Points, in no order, along strands that fork and pass close to each other.
In the rows, zero is written as 100.
Points whose rows are less than 59.3 apart are linked; no others are. Some points are linked to none.
Nar: 119 106 87 65 124 102 112 57 96 74 93 136 78 90 88 104 67 79 115 99
Pes: 88 127 117 94 102 144 125 84 76 80 72 82 98 86 133 124 84 95 96 85
fakip: 113 91 72 83 124 92 93 102 118 87 96 117 107 81 89 113 105 97 115 77
Labo: 141 91 79 111 102 84 110 91 107 113 105 130 69 87 52 93 108 73 107 112
Vuto: 124 107 99 97 124 114 87 65 81 91 85 102 103 83 92 97 60 114 121 75
vip: 107 88 122 114 103 105 86 120 105 118 108 142 83 109 63 97 90 105 104
 116
firi: 72 128 123 84 121 123 104 64 104 85 84 64 108 108 131 125 119 110 83 102
Kup: 95 102 102 142 102 83 119 123 99 110 99 104 99 120 110 71 102 82 110 119
lata: 90 88 119 131 74 113 111 119 98 113 125 126 83 140 79 111 89 113 89 133
zuzuv: 114 95 100 121 121 101 116 127 118 109 98 98 110 106 61 110 121 73 110
 129
bav: 104 91 93 122 127 100 116 115 111 118 90 82 96 84 60 118 127 78 87 108
nor: 108 95 107 131 125 91 96 113 121 93 86 99 96 109 79 93 129 81 124 116
Kuzes: 65 80 129 102 80 118 122 88 86 112 89 109 95 122 92 103 65 130 110 116
Goka: 140 111 85 109 145 84 91 82 122 86 108 100 95 102 81 121 108 99 128 79
Resam: 73 127 100 102 106 111 87 89 102 111 69 89 100 86 111 129 100 100 79 78
lor: 146 119 76 83 140 71 103 102 124 76 109 99 83 87 63 101 131 82 104 85
kip: 89 79 113 109 119 81 110 138 104 112 109 91 112 125 79 79 113 88 86 127
bov: 127 72 109 114 109 85 121 143 79 102 89 66 93 99 67 82 114 81 98 111
suz: 70 80 117 79 72 103 122 82 90 106 88 97 98 90 143 98 71 108 89 121
rud: 82 92 102 138 112 84 93 99 102 111 101 96 100 101 115 78 112 84 107 113
runuk: 88 109 113 77 60 117 105 94 101 94 96 100 113 137 133 96 90 94 94 134
Bub: 100 108 84 108 104 89 90 74 75 105 100 81 126 97 124 92 81 109 111 95
Divus: 143 73 97 106 142 69 88 109 106 91 101 93 83 101 74 64 99 86 103 91
zevi: 85 103 114 117 74 85 105 103 84 124 119 95 94 138 107 79 83 131 107 117
Zafuz: 85 147 118 91 116 91 85 115 124 112 90 67 93 97 108 107 135 117 79 87
vem: 115 114 81 101 107 89 84 66 84 99 87 117 111 77 94 74 99 93 107 73
los: 122 72 90 106 94 104 69 94 98 105 119 116 112 115 80 79 85 107 112 112
Fima: 93 69 104 127 80 92 100 116 92 138 105 97 81 113 108 97 71 108 86 113
ropa: 145 76 106 102 80 77 125 143 88 84 116 108 92 111 61 57 110 86 109 119
Debep: 112 100 93 88 81 102 128 82 85 72 96 151 104 119 94 69 65 102 150 84
fug: 76 102 108 96 97 114 96 90 78 83 112 109 101 75 141 121 93 96 107 116
tili: 108 121 73 90 149 71 122 68 108 90 95 116 101 92 77 105 122 101 102 62
podi: 114 100 86 64 118 85 106 65 112 100 107 134 93 109 61 94 102 89 136 110
Tof: 80 79 115 49 61 123 120 77 105 105 63 94 93 107 136 123 78 84 80 105
Vab: 103 106 93 138 123 89 99 98 130 78 108 87 107 79 89 106 136 121 85 87
kazo: 91 95 80 85 103 118 98 105 94 88 80 96 114 79 116 121 86 109 101 48
gel: 108 87 83 93 112 70 119 83 74 120 109 128 103 105 77 76 78 97 119 92
kosi: 78 91 109 94 112 112 70 102 108 108 99 97 98 101 107 121 98 110 132 81
Susok: 122 110 86 51 107 110 123 75 79 87 98 141 95 96 86 92 63 75 96 96
lati: 94 111 125 96 60 113 104 96 80 87 124 122 99 141 101 84 74 125 94 90
pabi: 76 128 96 104 113 112 88 107 107 88 98 103 95 107 110 124 138 96 80 62
mel: 142 97 78 114 115 66 100 102 123 107 81 117 84 88 57 83 101 82 103 101
mozap: 82 78 113 94 98 105 81 147 108 100 114 77 91 107 122 99 108 87 93 109
dab: 119 80 108 132 73 93 106 144 94 101 120 97 68 128 90 71 95 93 98 117
sanur: 90 96 85 117 108 100 101 104 94 117 93 103 103 105 97 135 104 73 83 99
zubu: 129 100 70 92 130 69 88 108 105 86 131 88 100 86 86 98 120 109 85 55
dor: 70 109 90 92 90 94 109 97 115 116 74 93 131 87 113 110 105 97 106 119
zuva: 116 67 102 135 94 91 113 128 114 96 104 129 95 102 84 79 80 100 103 125
leno: 87 104 102 79 97 114 69 97 85 106 105 82 100 88 137 101 99 95 71 92
Nuruz: 70 86 133 113 65 109 92 109 97 107 94 124 104 139 108 69 82 121 103 106
dotag: 66 96 128 96 92 90 97 105 102 127 85 83 108 123 106 74 90 100 90 121
fupor: 100 113 84 117 132 108 74 114 118 72 108 105 84 96 105 126 127 95 91 62
sugu: 96 90 110 113 98 121 79 76 77 117 119 125 76 96 75 99 97 98 107 125
loni: 90 92 102 92 96 121 95 97 92 86 80 91 107 68 115 111 75 116 136 60
dabur: 107 79 80 114 113 78 106 128 118 102 122 68 102 85 85 121 126 121 98 63
zes: 114 101 102 72 130 92 96 85 97 78 94 149 89 97 90 89 81 87 126 85
dafes: 104 122 73 94 87 83 79 116 123 105 106 55 97 88 122 128 126 129 92 70
Vuso: 115 115 85 86 106 125 109 63 93 62 86 115 115 72 92 108 98 89 124 63
Tup: 119 80 84 135 101 101 84 111 124 86 87 81 118 104 105 108 114 85 91 84
Pimi: 69 85 98 88 70 112 104 98 78 114 109 100 102 126 120 82 97 108 125 97
Tef: 93 109 84 98 118 111 100 90 70 117 99 116 104 98 91 121 90 89 94 106
gepa: 79 90 109 95 64 146 130 82 79 95 67 88 98 71 100 86 83 92 116 82
vam: 64 90 133 118 86 119 83 83 97 131 88 104 70 110 107 103 86 94 85 121
Rov: 90 74 99 118 87 94 91 115 95 131 108 90 79 89 123 109 96 94 83 121
foli: 83 86 114 115 57 110 100 109 101 122 125 101 74 127 87 93 104 105 90 134
tika: 105 109 76 111 106 84 88 101 106 120 93 88 125 113 94 107 117 92 121 79
dugo: 126 96 98 100 88 80 113 104 103 106 119 146 54 134 44 63 86 96 103 110
fizo: 85 106 120 89 94 105 89 86 131 83 82 83 96 89 149 121 115 102 103 122
dake: 99 105 83 87 92 127 112 80 78 105 100 107 120 81 97 131 81 97 97 96
Zam: 107 97 102 122 63 82 114 128 115 102 108 96 108 126 116 89 78 111 102
 135
Sozon: 121 121 86 101 95 135 114 90 93 76 75 134 114 80 89 110 80 87 117 80
lifo: 101 115 104 116 83 88 88 118 122 107 94 107 116 79 105 95 113 108 106
 138
vov: 99 91 119 67 82 102 82 88 117 98 77 81 92 119 149 106 78 94 79 102
nam: 81 101 83 108 84 86 112 111 100 115 90 115 115 92 119 117 83 99 118 116
sile: 107 103 90 90 94 81 120 98 80 109 130 133 121 89 95 77 98 87 113 125
ritom: 120 108 94 121 133 91 94 124 120 78 104 98 103 71 87 91 133 97 70 86
bipiz: 114 101 106 96 128 84 86 133 101 100 122 99 76 75 87 125 109 98 120 114
Sil: 98 107 86 142 135 79 107 121 129 75 106 78 103 97 110 101 132 126 74 69
Zutub: 95 96 121 85 84 137 93 81 105 93 80 69 96 115 139 124 73 105 94 96
Dozu: 119 85 95 117 147 84 81 110 110 94 104 96 90 85 73 79 113 90 81 81
buso: 92 100 107 88 56 116 94 79 66 110 134 123 90 110 85 85 90 112 106 121
bivo: 110 104 88 90 127 95 113 82 104 109 109 110 127 107 69 118 108 87 108
 119
Mitib: 97 80 85 90 115 80 92 115 106 103 107 108 112 85 97 103 89 109 105 95
bur: 76 103 134 118 77 98 119 90 87 108 108 110 99 121 93 97 79 144 104 126
tutug: 71 83 117 82 86 127 119 92 65 101 109 118 104 96 94 112 64 118 116 109
fem: 98 125 111 108 71 108 81 112 85 125 114 118 83 112 94 78 103 92 95 118
pora: 98 96 75 115 103 91 85 105 117 95 91 91 121 82 110 100 115 93 83 63
figu: 114 92 102 85 121 86 88 123 87 108 136 114 94 90 86 99 108 94 122 123
tulo: 126 90 89 113 143 86 94 98 121 80 119 92 106 100 71 121 137 90 122 95
Nus: 67 119 100 87 107 131 119 86 113 53 101 85 114 108 139 136 122 120 76 72
Kon: 119 90 89 71 97 77 110 60 109 81 106 139 85 113 78 62 69 98 109 123
Peme: 131 91 103 88 117 106 68 120 110 106 123 87 115 102 61 95 125 92 98 110
Dis: 73 103 119 101 49 123 142 90 67 94 102 106 88 124 123 100 70 124 119 115
zur: 109 84 87 111 80 100 91 125 94 125 120 98 92 92 85 106 119 80 112 126
Zosu: 129 113 75 95 143 80 94 91 101 74 131 118 77 100 84 98 132 112 80 51
doz: 112 105 87 72 119 73 101 111 108 99 93 145 90 91 80 80 85 78 118 86
Valaf: 74 80 128 94 82 103 84 94 127 106 92 84 89 114 129 109 79 118 117 132
zuta: 105 97 108 87 126 90 107 90 94 74 99 136 128 92 87 63 90 92 101 112
vomop: 109 78 120 119 95 101 91 130 121 104 108 122 94 104 76 87 101 94 93 135
Tuve: 108 103 94 112 101 85 90 84 90 114 88 131 102 89 90 62 90 84 92 89
Paro: 92 104 104 107 93 75 102 124 116 117 88 56 84 107 129 120 118 89 86 124
pif: 93 100 95 94 117 92 81 120 95 97 116 82 112 82 131 112 109 97 77 94
maniz: 97 97 102 116 93 79 116 95 68 119 116 118 92 137 98 88 77 112 114 106
lib: 82 109 117 107 76 123 121 99 93 102 108 141 97 134 77 102 88 108 97 129
sedis: 110 118 122 109 94 150 87 74 91 93 83 115 100 92 96 118 70 101 111 110
keze: 122 54 83 135 105 89 113 119 121 98 110 108 111 87 83 93 96 93 99 128
Moso: 92 120 108 101 90 127 128 91 63 95 76 90 111 99 126 98 67 91 105 99
Kozu: 109 83 101 95 120 99 85 139 96 97 124 80 102 99 104 104 116 85 71 98
goz: 71 83 95 95 75 102 81 103 107 135 90 81 95 115 100 106 117 89 101 100
bal: 106 113 118 92 106 95 77 87 118 116 88 62 95 114 128 116 95 104 62 117
ret: 105 124 90 123 115 95 87 80 94 96 84 81 103 84 117 124 87 121 108 67
topod: 95 146 88 112 134 98 115 95 92 73 112 113 95 82 111 106 119 140 76 63
Putu: 90 77 99 85 123 95 96 95 87 103 115 131 103 79 84 106 69 112 117 107
Mafe: 110 87 102 119 76 118 105 72 78 89 101 118 111 107 103 81 53 116 128 102
fazi: 122 92 106 120 95 98 77 124 98 103 98 58 90 119 102 87 119 77 105 104
zuda: 71 104 105 95 76 120 99 72 105 115 70 88 114 88 109 122 114 92 111 101
Kota: 86 76 81 114 90 95 89 99 101 121 105 92 95 81 113 130 95 90 76 95
vetag: 72 104 102 92 88 111 68 81 109 109 101 83 83 90 126 129 134 97 91 85
gori: 132 77 80 94 100 94 92 132 108 102 119 135 89 109 66 103 102 73 109 109
Gobot: 86 123 72 104 95 95 93 97 109 105 110 82 102 89 106 127 136 145 91 53
Biz: 149 93 86 100 89 92 87 139 91 108 115 102 91 109 68 92 92 76 98 105
nada: 130 96 82 79 93 72 125 79 109 89 117 141 70 139 61 63 86 84 107 112
takov: 100 104 117 94 97 130 114 85 78 66 92 114 106 69 134 103 80 94 121 119
dofib: 66 98 119 64 112 91 100 84 113 118 91 66 85 108 138 127 108 110 77 101
tesam: 102 111 110 87 100 99 94 143 95 104 98 130 110 111 102 76 74 93 100 114
vut: 77 88 78 98 100 99 94 92 100 100 85 93 132 87 104 116 88 102 73 63
Zova: 118 128 80 91 104 107 75 81 95 103 105 81 118 88 94 110 109 113 83 87
dalu: 102 72 128 120 69 85 103 153 103 106 106 76 80 133 93 73 103 106 97 122
lep: 71 75 123 86 118 96 94 109 111 114 95 66 100 115 125 118 112 96 70 104
sif: 122 118 94 97 124 80 99 98 110 88 109 113 103 104 98 81 107 86 131 120
Likol: 89 105 95 108 67 82 89 120 114 132 82 84 96 84 112 90 108 80 75 107
tipo: 91 78 120 104 74 100 88 148 120 100 104 85 70 126 117 88 112 97 81 131
pozu: 113 91 105 105 104 85 115 110 102 107 108 149 85 129 65 62 68 99 102 100
rom: 91 127 118 102 117 90 107 115 143 98 102 56 85 102 109 128 149 115 88
 100
ranut: 108 97 100 98 122 98 93 134 121 100 93 126 128 95 79 84 104 77 90 107
Ludil: 76 102 126 91 90 114 87 93 115 106 109 84 104 101 114 101 130 88 90 141
dus: 126 84 104 124 115 86 110 135 99 100 104 115 74 112 72 65 107 63 107 103
Gebi: 98 81 86 117 117 73 98 111 109 106 119 87 101 71 105 123 117 108 107 95
numub: 76 124 91 107 95 121 115 74 102 66 86 88 113 78 124 117 123 139 100 57
Kisu: 83 133 89 104 105 98 91 108 108 94 93 74 81 121 133 124 132 109 73 57
ripu: 73 121 84 98 92 126 118 87 110 68 102 91 97 111 127 123 130 153 85 60
lek: 89 93 99 105 86 115 75 112 111 129 102 96 96 108 99 127 105 105 124 107
Tetu: 118 117 100 92 126 113 80 78 94 102 101 96 114 92 78 115 87 116 104 69
fepum: 105 83 103 119 83 91 98 136 118 107 116 77 83 85 98 108 125 93 105 130
beg: 68 109 103 94 99 121 85 87 111 84 108 92 90 90 127 116 138 113 84 65
kema: 97 136 94 76 100 116 128 88 90 68 72 92 133 72 115 118 86 112 114 78
fafo: 117 108 83 74 144 79 113 71 107 106 106 124 93 112 57 82 97 85 105 99
Poro: 91 141 94 91 121 114 108 76 101 83 92 83 119 108 89 121 117 139 85 70
rodab: 143 75 88 106 98 83 121 133 84 89 115 120 62 113 57 59 105 60 107 110
koso: 86 129 123 79 113 123 113 97 66 86 81 96 121 96 122 86 82 89 110 101
mezo: 90 104 106 95 126 99 86 125 114 93 86 102 126 105 106 76 100 83 63 100
Vuguk: 95 84 121 114 102 125 98 95 89 106 109 136 96 116 73 91 89 111 108 125
kis: 86 123 92 75 74 116 84 96 95 109 71 85 106 88 135 100 93 88 69 94
tuse: 119 99 65 80 128 63 97 101 120 84 98 131 94 89 87 84 105 76 106 67
vef: 115 130 80 121 107 95 90 97 112 97 116 94 81 88 90 113 136 134 105 62
felar: 95 78 121 105 105 86 121 157 95 109 91 69 99 112 84 84 133 82 102 121
Nazo: 129 123 80 89 108 85 107 81 97 88 95 119 111 91 104 102 98 82 137 101
Taze: 82 103 90 78 83 105 91 100 91 104 85 77 108 95 137 129 90 106 107 71
fifum: 88 88 109 115 96 73 81 123 113 105 83 89 97 102 132 90 80 110 95 108
Muno: 121 89 94 121 108 79 96 124 91 129 104 91 66 86 59 99 124 85 125 100
lorob: 67 106 132 83 43 118 132 81 84 105 104 100 87 132 120 93 66 131 83 114
lemu: 142 104 83 105 128 64 108 106 117 106 100 95 89 75 52 95 124 94 110 85
tuk: 77 112 112 77 58 123 113 70 90 118 71 92 104 101 117 111 94 92 105 120
guruv: 75 95 127 71 48 138 113 87 100 109 69 99 90 111 123 111 74 100 106 106
tuzam: 115 99 85 117 68 79 104 136 91 127 101 92 96 108 87 78 90 91 80 117
bele: 132 90 73 104 101 64 91 126 110 109 110 85 103 71 89 83 114 102 104 101
lal: 97 116 93 104 72 107 83 98 95 120 80 105 98 82 113 94 95 86 70 110
giz: 85 117 104 103 119 109 100 86 102 77 96 106 112 80 130 119 104 104 98
 102
Noral: 87 88 133 90 72 86 106 79 114 120 93 92 76 123 135 109 82 113 89 132
Fipez: 125 89 80 81 101 100 129 71 83 98 104 156 102 117 75 86 63 77 93 98
seb: 87 99 86 103 93 81 94 107 137 95 101 65 104 95 129 119 122 134 79 82
Siz: 106 106 109 121 78 74 111 129 110 92 116 113 106 130 98 60 98 118 120
 133
vimos: 121 73 97 128 118 89 111 136 95 113 79 72 88 100 52 100 133 69 92 96
kig: 81 112 121 75 95 119 131 82 80 95 74 65 88 83 141 118 81 100 88 92
mig: 116 98 95 121 126 89 88 141 114 88 113 68 89 86 96 112 120 87 78 92
resi: 113 117 96 89 105 114 111 79 79 76 86 125 103 90 112 105 77 93 131 104
Nifir: 110 96 93 90 124 91 87 103 122 76 97 139 125 93 87 70 96 80 88 96
veli: 108 127 76 115 109 96 93 124 111 74 131 95 85 86 103 104 146 133 78 69
pof: 81 64 90 114 75 89 95 99 91 113 115 109 113 111 108 82 93 102 130 107
Folu: 121 73 102 107 103 100 83 139 94 101 95 46 87 100 82 104 132 81 117 84
lisu: 98 108 96 98 90 91 130 104 69 110 119 116 133 123 99 75 96 105 108 135
gep: 101 83 105 75 114 106 92 96 91 103 131 133 102 81 89 99 105 104 121 117
vodu: 95 94 121 115 100 102 72 104 109 118 105 66 87 116 98 82 117 88 87 115
zazev: 114 114 104 127 108 80 112 109 106 93 104 126 101 118 102 68 101 92 127
 123
Femos: 79 89 104 89 52 137 106 92 86 100 89 106 88 92 122 115 78 108 124 90
kifiv: 131 92 80 122 112 94 97 109 99 111 113 113 80 75 69 100 126 63 114 98
Muk: 95 89 126 54 78 93 113 73 120 116 67 93 88 116 142 105 88 86 74 108
zuku: 91 133 114 71 112 107 65 112 104 112 95 71 104 108 110 118 114 111 88 81
tolu: 132 97 85 99 98 103 68 87 107 99 105 114 122 86 89 99 90 95 103 108
fupi: 126 100 100 86 110 80 101 113 99 100 109 135 90 95 69 64 87 88 101 114
fus: 103 103 121 79 81 96 83 64 132 109 85 61 94 103 149 108 90 111 65 106
Puge: 92 114 99 118 106 112 103 70 106 86 80 85 109 63 108 117 99 129 105 50
Dif: 90 101 108 95 85 90 115 133 88 103 122 132 104 122 90 67 79 112 83 118
savis: 110 86 99 130 72 84 105 135 109 115 91 80 88 102 111 82 108 75 69 120
Tukim: 101 109 99 91 75 134 121 85 58 95 89 97 124 118 118 83 75 87 97 122
sito: 105 109 90 98 98 105 101 72 69 101 85 100 128 92 117 72 81 81 105 82
fuf: 120 92 78 112 118 68 121 137 100 103 103 62 97 92 71 113 131 104 100 71
taso: 93 119 74 92 121 100 126 91 95 80 80 105 133 77 98 122 95 110 116 78
novuz: 102 69 93 108 74 96 91 113 100 118 125 107 114 121 78 65 101 105 110 103
foz: 82 91 112 99 86 89 101 100 109 123 102 78 75 108 145 125 92 91 87 125
lilon: 84 113 120 101 100 99 81 91 134 84 92 73 107 90 119 119 135 101 84 125
tanen: 81 94 116 93 42 121 87 89 91 110 117 111 89 123 105 97 100 114 93 125
vulu: 84 79 104 109 114 90 107 113 89 108 117 77 115 115 114 99 88 111 102 137
zira: 96 89 94 106 63 90 117 114 122 115 100 90 115 112 119 108 97 102 91 138
dume: 66 99 115 64 106 106 114 86 91 96 82 77 106 91 142 115 99 94 69 102
Dudo: 74 91 125 103 102 110 81 80 106 115 80 92 85 94 114 108 81 120 105 116
mobav: 124 113 91 96 124 87 84 95 84 107 118 79 102 79 90 95 127 97 86 96
suze: 102 127 74 97 135 76 111 77 97 88 106 102 112 108 88 101 122 128 104 51
Sele: 116 98 119 104 110 128 103 74 83 92 81 96 111 76 94 103 58 111 107 100
tavik: 114 99 96 89 117 102 68 125 109 112 119 67 110 110 85 120 133 97 109 95
Dok: 91 78 133 86 91 109 87 103 108 120 110 64 79 113 99 90 133 91 83 137
ledir: 95 99 91 109 79 106 130 89 77 92 109 133 117 124 109 92 88 98 128 122
Lef: 91 98 107 93 106 110 94 108 79 92 115 109 104 111 134 102 82 97 110 112
dodap: 87 126 114 101 94 120 96 80 124 78 78 82 109 77 139 120 93 116 86 105
tima: 82 104 92 125 96 79 88 117 118 102 83 80 92 91 142 93 96 97 100 82
Lirus: 114 127 79 121 106 88 88 78 93 105 93 104 96 81 100 102 101 104 115 62
pama: 76 73 109 101 79 104 108 104 97 124 96 109 97 114 107 112 70 119 87 119
petu: 98 91 74 83 106 120 129 77 84 89 78 115 133 83 91 123 87 94 102 80
sesev: 65 94 125 81 60 106 138 73 87 117 97 103 93 104 118 108 78 117 81 136
Degif: 104 118 97 107 130 100 77 115 112 80 121 88 89 94 112 100 114 141 81 74
lida: 92 117 110 95 132 89 93 99 89 87 104 124 98 66 109 78 122 94 112 90
pebe: 73 93 111 93 53 117 108 93 81 106 96 124 101 112 101 88 82 106 138 93
sonu: 123 98 103 84 96 99 110 78 88 81 113 153 104 121 84 70 69 109 124 112
rofen: 104 79 86 122 106 88 104 105 91 123 122 90 109 79 93 117 117 83 112 117
Kefiv: 83 90 117 109 101 117 103 74 92 104 74 96 101 70 106 115 80 110 93 105
neti: 55 83 120 94 114 97 100 91 107 112 75 78 120 113 117 90 95 95 78 96
dibit: 107 89 99 95 100 122 96 89 87 110 86 133 111 98 73 88 61 101 93 94
zop: 64 98 108 88 103 130 86 91 101 82 89 87 101 82 121 121 100 114 135 72
Sezi: 123 80 98 96 101 105 95 74 87 81 107 128 95 105 108 74 53 108 126 94
soz: 107 104 105 89 62 97 98 107 81 130 122 126 89 108 71 78 101 111 93 122
vope: 91 89 108 123 105 84 108 136 127 103 92 67 81 92 120 118 127 86 106 115
tori: 101 102 105 83 86 116 79 92 90 111 92 130 104 86 82 90 83 106 116 92
Lud: 94 126 81 82 119 108 114 74 104 82 103 100 128 90 95 119 111 127 113 61
dafer: 71 100 103 132 120 84 98 94 97 108 81 100 98 86 123 99 97 93 110 82
zud: 104 106 128 104 89 138 89 84 97 87 71 91 100 112 117 113 70 105 96 120
feza: 118 107 71 125 97 80 100 95 101 116 89 85 125 122 98 97 90 89 117 108
vumif: 141 106 74 73 115 82 92 78 113 97 113 127 95 75 65 102 96 96 97 115
gad: 114 84 80 96 97 105 113 89 97 115 98 153 105 109 66 99 71 91 103 108
Tik: 84 120 115 100 72 127 113 80 81 116 80 111 112 98 88 103 87 100 97 115
panog: 139 69 108 106 129 82 109 125 95 94 98 93 86 107 46 76 107 78 104 112
Kovo: 82 128 100 96 135 88 103 94 93 74 114 103 99 62 111 118 125 113 91 64
laref: 119 82 75 104 144 83 111 87 113 99 111 105 105 97 70 114 117 80 110 110
beleb: 78 107 116 111 133 91 97 92 98 106 91 123 97 83 97 99 102 88 122 84
zilov: 100 115 98 118 120 96 90 111 124 108 86 76 110 97 105 123 110 109 91 102
nemon: 98 110 81 122 109 90 108 113 142 85 105 64 100 100 114 112 140 143 58 77
fek: 108 92 110 120 112 95 107 134 117 87 103 51 67 87 112 134 131 87 87 102
Dosus: 73 88 107 109 67 129 132 95 74 82 104 125 108 136 118 106 73 100 117 113
vozin: 89 99 135 109 46 140 120 81 70 87 117 110 97 131 87 86 72 127 99 96
Zupu: 88 115 97 103 130 98 91 96 99 97 125 104 94 64 103 103 127 113 117 76
dag: 80 107 94 81 94 97 94 92 106 108 89 62 109 123 143 113 110 90 113 87
Zigi: 113 106 87 72 130 119 109 66 108 60 101 130 100 73 75 113 107 99 118 74
mutur: 108 100 112 108 68 133 116 68 68 93 99 121 105 129 79 88 62 123 118 99
Dusum: 82 127 106 93 140 106 98 81 98 97 93 67 117 110 120 117 126 120 92 79
Rok: 98 89 112 121 137 92 81 108 124 96 103 85 101 95 78 114 125 96 126 97
Sikup: 108 121 80 97 132 100 86 101 122 80 106 119 109 85 86 112 119 104 97 56
togep: 103 121 121 101 105 85 108 97 133 99 85 56 77 118 124 128 131 94 86 109
sonas: 70 104 107 77 101 133 111 75 105 60 93 76 113 72 144 123 117 113 71 83
Sili: 119 90 120 144 66 81 122 125 92 101 136 114 72 124 72 61 90 112 83 112
mogi: 105 102 91 85 64 93 90 110 82 128 108 123 116 87 77 83 85 108 109 108
tet: 128 87 94 99 120 100 82 133 107 90 129 58 90 99 89 111 138 94 124 86
Vozag: 113 113 86 104 129 90 94 110 87 103 121 78 102 94 87 101 126 99 64 65
Sika: 124 118 98 107 100 104 99 113 90 120 108 113 110 132 82 91 84 94 107 135
lapa: 99 125 95 90 113 122 93 90 74 85 98 84 85 72 113 140 82 113 80 69
mobi: 83 92 125 104 52 150 147 88 91 88 73 92 87 97 108 90 75 101 127 109
tuda: 82 83 123 95 76 102 78 102 99 106 114 111 108 125 85 58 95 117 114 103
pekim: 109 104 71 114 109 79 100 131 104 118 100 63 108 103 94 109 116 83 108
 83
lutev: 107 112 98 88 138 101 110 62 86 73 98 128 126 84 84 86 103 85 98 101
Dapuv: 73 98 93 95 89 89 91 88 111 129 92 64 77 95 112 120 133 93 96 90
fafuv: 84 114 99 110 65 108 102 112 119 107 83 108 103 126 125 94 97 85 89 136
sibu: 107 129 99 90 103 127 78 75 79 86 101 85 105 86 111 122 111 117 77 67
nisi: 115 100 79 66 144 74 102 57 109 91 91 119 94 99 70 93 97 95 97 65
ramob: 108 62 99 92 79 105 86 137 115 109 110 68 117 102 80 85 128 91 90 126
vugef: 120 100 90 116 90 96 76 112 116 96 111 108 113 81 109 92 100 91 101 120
bof: 68 110 109 72 104 103 101 70 122 95 95 59 90 112 134 141 125 108 73 85
zaz: 96 104 113 91 90 115 77 96 96 104 80 99 115 121 125 73 86 87 86 99
nef: 94 101 110 98 85 104 92 110 74 101 93 118 108 111 118 74 69 99 101 104
Rodi: 78 112 108 86 68 98 123 115 84 101 122 123 123 123 108 81 84 110 89 128
zubo: 105 106 96 102 106 99 75 117 99 110 90 88 121 113 101 89 86 84 82 100
liki: 154 111 81 74 120 77 87 106 113 85 121 112 87 91 70 106 101 90 105 96
zis: 139 92 74 125 108 79 102 96 112 104 94 108 98 106 86 102 91 88 118 99
zusa: 89 106 116 94 67 130 126 80 75 100 85 110 115 74 88 83 76 98 109 97
Gon: 89 138 96 90 93 117 132 91 102 58 77 87 125 61 114 115 107 134 101 60
nelut: 130 75 77 95 104 90 100 90 103 106 118 143 72 106 76 104 100 66 120 110
pifo: 92 73 106 95 90 126 112 84 55 93 132 133 114 112 88 101 64 109 110 109
zeg: 99 122 111 97 109 111 89 73 102 99 85 82 113 108 125 101 103 96 72 129
medi: 124 69 98 105 106 106 85 120 107 103 117 61 108 92 65 98 131 86 91 120

A fork is a point with three links. Follow the links from the first point to the second and name the forks in between, in order.
Mafe, Tup -> sonu, doz, fakip, pabi, kazo
zuzuv, Labo -> bov, panog, ritom, mig, vope, Gebi, mel
tet, mezo -> fug, nef
leno, Tukim -> Kozu, mig, vope, Paro, foz, Rov, taso, Lud, dofib, Moso
Dapuv, Lud -> pabi, fakip, Mitib, Gebi, vope, Paro, foz, Rov, taso
runuk, giz -> zazev, resi, fug
Labo, Tik -> mel, Gebi, vope, Paro, foz, Dudo, Sele, vov, guruv, tuk
gepa, fus -> tuk, guruv, vov

A fork is a point with three links, a tip a point with one. Leave the first point through the second and follow the links. Name the first fork or tip that comes.
veli, vef -> ritom
zes, Nar -> soz
mogi, tori -> doz
giz, dodap -> ramob
tet, Folu -> fug
beg, vetag -> kazo

Follow the links from the first point to the second, and from the first to the third. Name the last point that the two ways share.
fupi, ropa, Pimi -> vope
kifiv, mutur, zur -> Gebi
neti, sonas, Bub -> numub
maniz, sanur, vumif -> Rov
lorob, sif, vodu -> fug
tori, lor, sonu -> doz
mozap, lib, Vuto -> vope
pabi, fem, Kefiv -> fakip
tuk, mel, fakip -> Gebi
